Points, in no order, along strands that fork, close into loops and pass close to each other.
In the rows, zero is written as 100.
Two points are linked if the straight distance between their rows is under 47.5.
Bomok: [129, 50, 140, 72, 172, 95, 96, 85, 90, 97, 110, 86, 63, 173, 70]
Tis: [87, 169, 103, 147, 36, 91, 128, 50, 87, 111, 49, 91, 134, 78, 140]
taral: [97, 161, 89, 114, 42, 88, 127, 93, 114, 126, 65, 93, 123, 57, 121]
Sim: [103, 127, 123, 97, 72, 78, 127, 101, 97, 116, 75, 84, 114, 80, 101]
tumeb: [102, 130, 133, 100, 72, 72, 127, 86, 87, 116, 63, 80, 115, 91, 104]
tesun: [116, 91, 81, 84, 85, 99, 110, 137, 130, 113, 117, 108, 110, 56, 86]
nifa: [110, 66, 66, 79, 107, 113, 93, 143, 128, 99, 142, 118, 97, 70, 83]
mibus: [125, 84, 129, 80, 98, 86, 120, 124, 119, 119, 98, 88, 103, 86, 69]
suval: [110, 75, 115, 78, 117, 94, 101, 123, 108, 97, 117, 97, 94, 96, 80]
Das: [98, 125, 84, 101, 78, 100, 105, 103, 108, 102, 98, 107, 112, 73, 115]
tol: [98, 65, 72, 78, 123, 114, 85, 139, 114, 88, 147, 118, 91, 88, 84]
nim: [90, 160, 122, 131, 43, 77, 135, 57, 82, 115, 48, 81, 131, 84, 130]
Bobuf: [84, 57, 127, 100, 149, 93, 85, 76, 55, 79, 107, 94, 81, 171, 94]
Zezuz: [93, 39, 85, 73, 142, 113, 72, 141, 99, 80, 158, 111, 75, 120, 68]
fav: [86, 79, 93, 88, 118, 104, 83, 110, 85, 77, 127, 106, 90, 115, 97]
lep: [70, 78, 87, 103, 119, 106, 78, 95, 67, 71, 124, 110, 91, 137, 101]
linav: [91, 53, 67, 75, 129, 119, 76, 140, 105, 83, 158, 119, 82, 105, 80]
Duk: [98, 137, 146, 110, 69, 66, 134, 68, 75, 117, 48, 75, 119, 103, 111]
visi: [133, 65, 125, 78, 108, 88, 114, 133, 126, 120, 109, 94, 102, 86, 56]
molif: [83, 157, 65, 155, 59, 130, 83, 72, 116, 102, 66, 108, 116, 71, 149]
Fof: [96, 112, 89, 94, 90, 97, 105, 105, 101, 96, 105, 106, 108, 81, 107]
peg: [89, 105, 99, 98, 97, 94, 97, 96, 87, 84, 107, 103, 104, 98, 110]
dize: [117, 92, 148, 85, 123, 78, 112, 85, 86, 105, 78, 81, 91, 132, 88]
Sasev: [148, 63, 147, 71, 150, 92, 112, 98, 112, 117, 102, 87, 75, 142, 55]
fusig: [110, 114, 69, 95, 71, 101, 112, 125, 132, 119, 103, 109, 112, 49, 102]
Rutu: [95, 148, 54, 124, 65, 124, 85, 102, 131, 112, 82, 115, 109, 55, 136]
kupa: [99, 80, 125, 85, 127, 89, 96, 99, 80, 87, 104, 91, 92, 127, 93]
Pevin: [149, 53, 144, 68, 168, 93, 106, 86, 106, 111, 112, 87, 64, 164, 55]
vup: [60, 85, 77, 127, 110, 119, 81, 78, 60, 70, 120, 114, 98, 142, 112]
Ramuv: [114, 106, 129, 85, 92, 82, 122, 108, 100, 113, 86, 86, 104, 91, 88]
bipaz: [114, 51, 134, 79, 168, 94, 90, 83, 73, 89, 108, 87, 65, 177, 80]
gebek: [103, 152, 68, 112, 50, 101, 116, 108, 133, 130, 75, 105, 118, 43, 119]
Notiz: [122, 64, 107, 77, 116, 97, 103, 136, 120, 105, 124, 102, 97, 81, 67]
kedet: [73, 136, 49, 155, 78, 149, 59, 87, 123, 93, 86, 118, 102, 80, 141]
tem: [102, 137, 72, 105, 60, 99, 113, 108, 124, 120, 86, 107, 114, 51, 116]
duvo: [79, 54, 84, 80, 141, 111, 73, 123, 77, 73, 147, 111, 75, 135, 81]
tufum: [94, 100, 71, 93, 97, 109, 93, 116, 111, 91, 121, 114, 99, 80, 107]
gib: [89, 75, 132, 96, 134, 87, 92, 78, 63, 81, 97, 92, 88, 147, 101]
Lafem: [121, 70, 77, 83, 90, 105, 108, 147, 137, 114, 127, 110, 107, 55, 73]
pazis: [90, 169, 85, 153, 42, 110, 111, 54, 102, 110, 55, 100, 130, 69, 145]
zup: [129, 83, 147, 78, 123, 83, 115, 102, 102, 113, 87, 81, 88, 121, 74]
Daz: [93, 152, 135, 120, 52, 69, 135, 62, 79, 114, 48, 78, 126, 93, 120]
vavi: [96, 52, 131, 87, 158, 93, 83, 82, 66, 81, 109, 92, 71, 175, 85]
boba: [93, 154, 65, 130, 60, 115, 97, 87, 117, 109, 76, 111, 117, 63, 136]
Luput: [83, 87, 78, 91, 112, 110, 81, 114, 94, 84, 131, 112, 95, 102, 100]
ful: [106, 86, 120, 82, 115, 91, 101, 110, 94, 94, 107, 95, 95, 104, 88]
duneb: [131, 68, 140, 72, 131, 89, 108, 111, 108, 111, 103, 87, 86, 118, 65]
gat: [80, 104, 89, 108, 98, 102, 91, 86, 78, 78, 109, 107, 104, 111, 117]
maz: [68, 99, 79, 124, 100, 115, 83, 78, 72, 75, 114, 112, 103, 121, 118]
Tet: [71, 139, 57, 164, 72, 144, 72, 67, 108, 92, 81, 112, 111, 90, 147]
laz: [85, 139, 46, 135, 72, 135, 67, 102, 131, 101, 84, 119, 104, 63, 138]

A fork is a point with three links, a tip a point with one. Leave the first point through the second and follow the links. Name the first fork or tip that comes.
bipaz, Bomok => dize
Daz, nim => pazis
fav, lep => Fof
tesun, Lafem => duvo
linav, tol => tem

How many points has the smallest loop of links through each point below? Write 0 if it is on no loop.
laz => 6
Fof => 9
Duk => 0

Name the points in between on the shortest way along the links from the first point to the second, in order.
kupa, bipaz => gib Bobuf vavi
Notiz, Duk => visi mibus Ramuv Sim tumeb
linav, tem => tol nifa Lafem tesun fusig
duneb, bipaz => Sasev Pevin Bomok
maz, Luput => vup lep fav
fusig, Luput => tem Das Fof tufum
